Points, in no order, along strands that fork, close into loops and pass close to each other.
Points whose rows are less than 82.4 apart are linked; no others are.
Q_566: [-45 -11  29  18  17  25  -2   9  -4 -18   8  17   9  27  -2  28  31  11
  -1 -65]
Q_647: [-41  20  28  35  29  15 -18  -6 -13 -34  23  33  12  42  24  48  35  -9
   2  -5]
Q_63: [ 50 -23   4 -28  13 -22   6  15  -1  71  21 -17 -34  -4 -52  19 -51   4
 -30   6]
Q_260: [-23  20  39  -1  21  -4 -21 -22   0 -32  22  46  22  50 -25  55  34 -12
  10 -23]
Q_546: [ 10 -28   1  -3 -59  15 -17 -44  15  -9 -29 -42  20 -65  39 -44 -47  -3
 -12  61]
Q_356: [-11 -15  16 -19  19  13 -27  34   3   4  14 -12   0  51 -61  43  13  21
   0 -89]
Q_405: [-22  24 -15  44   8  35  -8  -2 -27 -64   3   4  -1 -18  27  14  41 -10
  36  14]
Q_424: [ 17 -40  12  27 -27  -2  21 -15 -10  24  -4  10  28 -29  12 -13  -8  31
  23   5]
Q_347: [-47   8 -71  10 -45  -6  33 -10   7  45 -42  -4  -2  51   0  12  19  -5
  -4  30]
Q_617: [-17  48 -21   0  26  13 -14  30  -6 -55  13  16  -5  -6   6  -5  40 -25
   6 -14]
Q_376: [ 47 -23  33  -5  40  17   7  35 -38   1  29 -20 -17 -63   7  -3 -15  21
  22   2]
Q_705: [-43  57  59   1  -5  -5 -23 -20   4 -57   4  27   6  35 -17  48  39  -3
  26 -29]
Q_303: [ 38 -15 -15 -19 -23 -29   2   6  10  28  -9 -23 -16 -32 -12 -51 -31  18
  16 -19]
Q_324: [ 19  27 -19 -15 -12 -70 -18  -5  29  -6 -20   5 -14 -11 -36 -48  10   4
  12  11]
Q_896: [ 22 -15  -8  -7  20  -8  11  15   3  29  17   9  -3   6 -15   0 -21  -6
 -26 -11]
Q_164: [ -1 -30   8   5 -29 -13  36  -7   0  67 -29  -9 -20 -14 -27 -24 -24  15
  18   0]
Q_907: [ 36   3 -20 -25 -19   5  -7  -6   4 -28 -16 -49   7 -49  31 -63 -40  -2
 -28  24]
Q_882: [-49  17  22   9 -35  36 -23 -38   6 -25 -11  29   6  65 -11  43  20  13
  21 -38]
Q_607: [ 11 -48   0   1  -4  29  10  -7  -7  47 -14 -20  20 -31  62 -35 -60 -24
 -64  34]
Q_629: [  5 -10  11   7  49   7   6  36   0   7  37  13  -8  10 -35  17   2  -1
 -17 -36]
Q_983: [ -5  77  -9 -26  63  24  -1  56 -27 -51   3 -20 -28  12 -13  32  48 -45
  50 -25]
Q_906: [ 52  20  22 -24  58  15   0  27 -46   3  31 -22 -15 -71  39  -6 -22  -4
   9  30]
Q_877: [-23  66 -15 -12  17  19  -7  40  -7 -60  10  -9 -32   6 -12   7  49 -62
  23 -42]
Q_157: [ -4 -12 -26  15  60  -4  -3   6  11  14  33  28   5  25  44   4   2 -29
 -59  15]
Q_914: [ 28   7  14   8  55   9  12  42 -44 -12  23 -14  -3 -31 -17  -3   3  34
  27 -30]
Q_618: [ 37 -13  27 -51 -42   3   0 -61  15  43 -21 -28  21 -29  37  -9 -52   0
 -43  82]
Q_55: [ 17  40 -15   1  35  -2   3  15  -9 -35   6   3  10 -31  15 -14  32   1
  18   6]
Q_824: [-11 -40 -15   7 -44   3   1 -56  20  -7 -30 -38  26 -27  18 -38 -55   6
 -43  88]
Q_939: [-36  -2 -19  53  14  30 -12 -11 -11 -46   9  13  16   3  52   9  21  -8
 -10  30]
Q_902: [ 40 -13   5 -14  12   8  11  12  -1  16  10 -12  -8 -54  37 -40 -38 -12
 -48  17]
Q_959: [ 22 -18  -5 -38 -20 -15  27 -48  -2  58 -21 -12  26   1  25  15 -46   8
 -34  76]
Q_530: [ 61 -30  26 -42  11  -6  -1  -4  -7  62  23  -7 -14 -27 -10  14 -45   5
 -24  14]
Q_82: [ 44 -12   9 -39  -4  31   8  -1   6  -7  -1 -41   8 -72  61 -56 -59 -14
 -50  29]
Q_487: [-35  -4 -32   5   0  16  13  -2   1  51   1  23  -5  63   6  28  10 -25
 -36   4]
Q_525: [ 29   1 -38 -11 -25 -16   2   6  17  -9 -18 -30 -17 -49  19 -73 -21   4
   4   5]
Q_414: [-54  55  44  -7  38  32 -12  43 -31 -65  17  11 -20  11   3  37  37 -27
  27 -40]
Q_204: [-23  -4  12  44 -19 -26  16   2   3 -24 -20   6   7 -37 -20 -33  12  30
  45   3]
Q_694: [-25  -5 -12  19 -23  -6  -5  -4  15  22 -14  12   1  35 -30  10  24  13
  12 -40]
Q_133: [  7  44 -33 -12  -1 -40 -23  22  14 -40  -6  -4 -18  -3 -24 -55  31  -3
  26 -15]
Q_241: [  6 -42 -17  26   2  18   8 -10 -10   6  -5 -15  30 -16  72 -18 -27  -7
 -40  41]
Q_739: [ 32  27  -2  -7   6 -19  11  -7  -5 -23  -2   6  10 -58  11 -36  -4   3
  10  25]
Q_921: [ 38  13  -1   4  30 -13   1  24 -14 -12  18  13  17 -18  -7  -5   6  13
  22 -24]
Q_961: [ 26 -31  13 -11  48   7   8  21   2  28  30  -8  -9 -26  30  -8 -45 -18
 -67  23]
Q_465: [ -2  20  28  -1  38  -8 -11  43   4 -21  24   6 -19  13 -52  30  18   4
  17 -51]
Q_586: [-26 -41 -26  49 -13  25  12 -21  -4  20  -6   4  25  17  49   5 -12 -12
 -31  49]
Q_938: [ 14   3  39  14  79  16  10  30 -38 -21  33  11  10 -16   5  29  22  26
  31 -18]
Q_466: [ -6  24 -30 -14 -15 -74   5 -15  35  25 -14  11 -22  21 -50 -26  -5 -13
 -14  14]
Q_183: [ 18 -28 -29  13 -39  -1   2 -32  -6  10 -14  -3  41 -25  22 -15 -17  17
   0  27]
Q_384: [-23  10 -56  -5 -39 -33  16 -34  16  44 -42  -4 -12  34 -30 -10   7   9
 -15  47]
Q_417: [-53  21  34 -16 -66  14 -25 -31  17 -22 -17  11 -18  80 -20  42  11 -15
  26 -59]
Q_835: [ 33 -38  28 -20  -1  22 -12 -28  -4   0  -9 -26  41 -47  85 -15 -67  -7
 -55  61]
Q_714: [-23 -23 -13  10  -1   3  36   2 -12  78 -15  11   9  43   5  40   5   0
 -20  19]
Q_559: [ 31 -47  11  -7 -48  -6  13 -21   1  57 -30  -5  12 -30   3 -21 -37  18
  31   6]
Q_800: [-23 -16 -26  41 -38 -15  23 -33  17  -8 -21  10   7 -23  -1 -36  -8 -13
 -22  42]
Q_603: [ -8  -3   5 -23  -9 -50  -4   9  32  31  -9   4 -25  52 -81  16  16  13
  27 -46]
Q_703: [ 42 -19  12 -34 -14   3  -6 -45  19  -7 -13 -22  32 -31  53 -30 -46  -2
 -62  76]
Q_749: [  4  16 -13 -10  11 -35  -2  11  34  19  23  17  -6  22 -49  -9   7  -8
  -9  -6]
Q_281: [ 19  -9 -23 -24  -3 -32  24 -36  10  53 -16   3  15  21  -1  24 -22  17
  -7  44]
Q_931: [-11 -20 -14   3 -17 -18  35   8   8  65  -8   5  -2  22 -43   5  -3  11
  10 -22]
Q_619: [-24  -3 -28  34 -18   0   8   1  14  -7   0  15   8  -8  -1 -18  11  -9
  -3   3]
Q_321: [ 10 -47   8   0  20  10  32   6 -17  65  10  -8  -5 -11  42  -5 -59 -23
 -65  27]
Q_34: [ 45 -16 -15   1  18 -10 -17 -15  -6  -9  27   7  31  -5  43  -2  -4   3
 -25  19]
Q_89: [-14   0 -39  15 -37 -37   9 -44  32  18 -35  -1  -2   0 -22 -37 -13   8
 -28  65]
Q_583: [-10  39  27 -23  18  10 -21  36  -6 -51  10  -8 -13  14 -45  29  44   8
  46 -54]
Q_883: [-39   8  40 -16   5  27 -29  25   5 -22  11   5 -12  44 -37  43  23  -2
   7 -84]
Q_536: [-36  38  20  13 -18 -32 -32 -21  28 -49  -9  23   2  30 -24  24  44   1
  43 -15]
Q_993: [ 36 -24  18 -24 -42  -6  10   7   8  31 -11 -27 -20 -70   7 -51 -40   2
   6   9]
Q_45: [ -6 -21  29  27  48  27   3  28 -25 -16  25  19  23   7  16  29  27  20
   2 -36]
Q_304: [-41   2  26  52  -7  28   1  -9  -8 -34  -6  13  21   0   4  12  41  22
  30 -44]
Q_688: [ 11 -26 -12  -7 -41 -49  13 -11  24  41 -29  -9 -21 -20 -27 -50 -20  32
  37   3]
Q_59: [-11  -8 -43  -4  36  -7  14   2  12  54  18  19  -7  41   8  13 -12 -30
 -58  17]
Q_323: [ 34   3 -38 -38  -5 -28  18  -2  10  54  -1   5  -2  42 -22  22  -9  24
 -10   4]
Q_804: [-44  -4 -19  19 -45  11 -13  -4  26 -13  -7  15 -15  39 -15  -7  16 -21
   4 -53]
Q_460: [ -1 -10  -7  -8 -19 -66   0  10  23  21 -24   2 -31  28 -58 -23  10  20
  48 -22]
Q_218: [-39  25   1  27 -31  37 -39 -30  -1 -68   8  13   8  36   8  31  43  10
  26 -26]
Q_852: [ 58 -29  13 -14  23 -10   0 -10  -9  27  31  10  17 -20  24  -2 -34  20
 -10  24]
Q_535: [-61  29  64 -19 -43  22 -24  -2   3 -51   7  24 -28  59 -11  28   3 -36
  22 -60]
Q_418: [-27  19 -27  42 -32  19 -22 -23  -5 -67   1  -3   5  11   2   2  45  21
  37   7]
Q_355: [ 22 -57  28 -33 -32  30  10  -6  -6  69  -8 -28  -6 -52  43 -14 -61 -22
 -43  34]
Q_664: [-47   9 -10  31 -18  21  -3 -15   6 -11   4  34  -4  29   8   6  24 -20
 -24 -16]
Q_194: [ 17  -1  -3  12  55   6  -4  18 -10 -11  38  19  12   7  36  10   4  -8
 -22   7]
Q_35: [ 23  14 -21  -6  70  24 -19  67 -14 -18  34  -9 -25  -1   0  15  10 -16
  -4 -31]
Q_508: [-52  41  35  23  31  38 -15   6 -29 -76  17  25 -14  26  29  44  48 -29
  14 -17]
Q_507: [-19   0 -21  59 -35 -12  -9 -26  -5 -57 -13   1   5 -25  -8 -23  27  24
  37  22]
Q_671: [-49   2 -50  20 -59   7   2 -31  11  23 -27   5   9  61  -5  23  21  11
   1  -1]
Q_510: [-10  11  28  37   5  -7   6   7 -14 -39 -11  12  23 -23 -13  -6  34  34
  50 -22]
Q_863: [ 11  28  -5  -5  82  36  18  69 -30 -26  19 -23 -24 -18 -13  13  25 -17
  28  -8]
Q_476: [ 48 -15 -24 -38   5 -32   9  19   1  69   0 -13 -23  25 -59  16 -34  23
   6  -5]
Q_162: [ 24 -47  -2  11 -65  19   2 -44   0  11 -25 -18  32 -53  34 -24 -35  17
  16  43]
Q_245: [ 53  22  19 -27  41  -4   6  -4 -29 -34  11 -11  11 -68  26 -11 -15  -2
   2  49]
Q_985: [ 30 -32  31 -37 -51   7  14 -28  13  50 -23 -24 -13 -56  23 -45 -42 -11
 -25  37]
Q_614: [  0 -36 -23  22   5  15  22 -10  -8  49  -8  13  29  29  35  16 -13   4
 -15  21]
Q_767: [ -1  -3   2 -28  -9  -5 -10  15  17  34   5   1 -15  77 -66  49  18   7
   5 -60]
Q_371: [  2  37   2 -15  11 -32 -18  34  10 -50 -10  -9 -18  -3 -42 -15  45   9
  45 -50]
Q_613: [  0  29 -24  11 -23 -37 -29 -30  28 -45 -13  18  10  20 -24  -6  39  23
  39  -6]
Q_318: [  9  50   9 -14  75  10   0  77 -31 -36  21 -17 -40  -2 -32  47  47 -28
  25 -17]
Q_514: [-61  37  58  -2  -1  36 -25  21 -12 -56   3  12 -17  35  -8  35  18 -16
  18 -77]

How many points has the smallest loop of links through each point below? Write - if it is on no loop.
Q_629: 9
Q_507: 12
Q_607: 11
Q_914: 7
Q_530: -

A fork is a point with three links, a tip a point with one. Leave the first point through the second and follow the links. Name the first fork or tip that comes.
Q_34; Q_194: Q_607
Q_614; Q_714: Q_835
Q_671; Q_347: Q_164
Q_931; Q_694: Q_671

A piece is two or more points that can be reached from each other along the links. Count, over all rows, the pieces, the separate loops (a circle has one, a figure eight two, a Y none), the forks (points with three links) and the tips (points with one).
pieces: 3
loops: 4
forks: 9
tips: 7
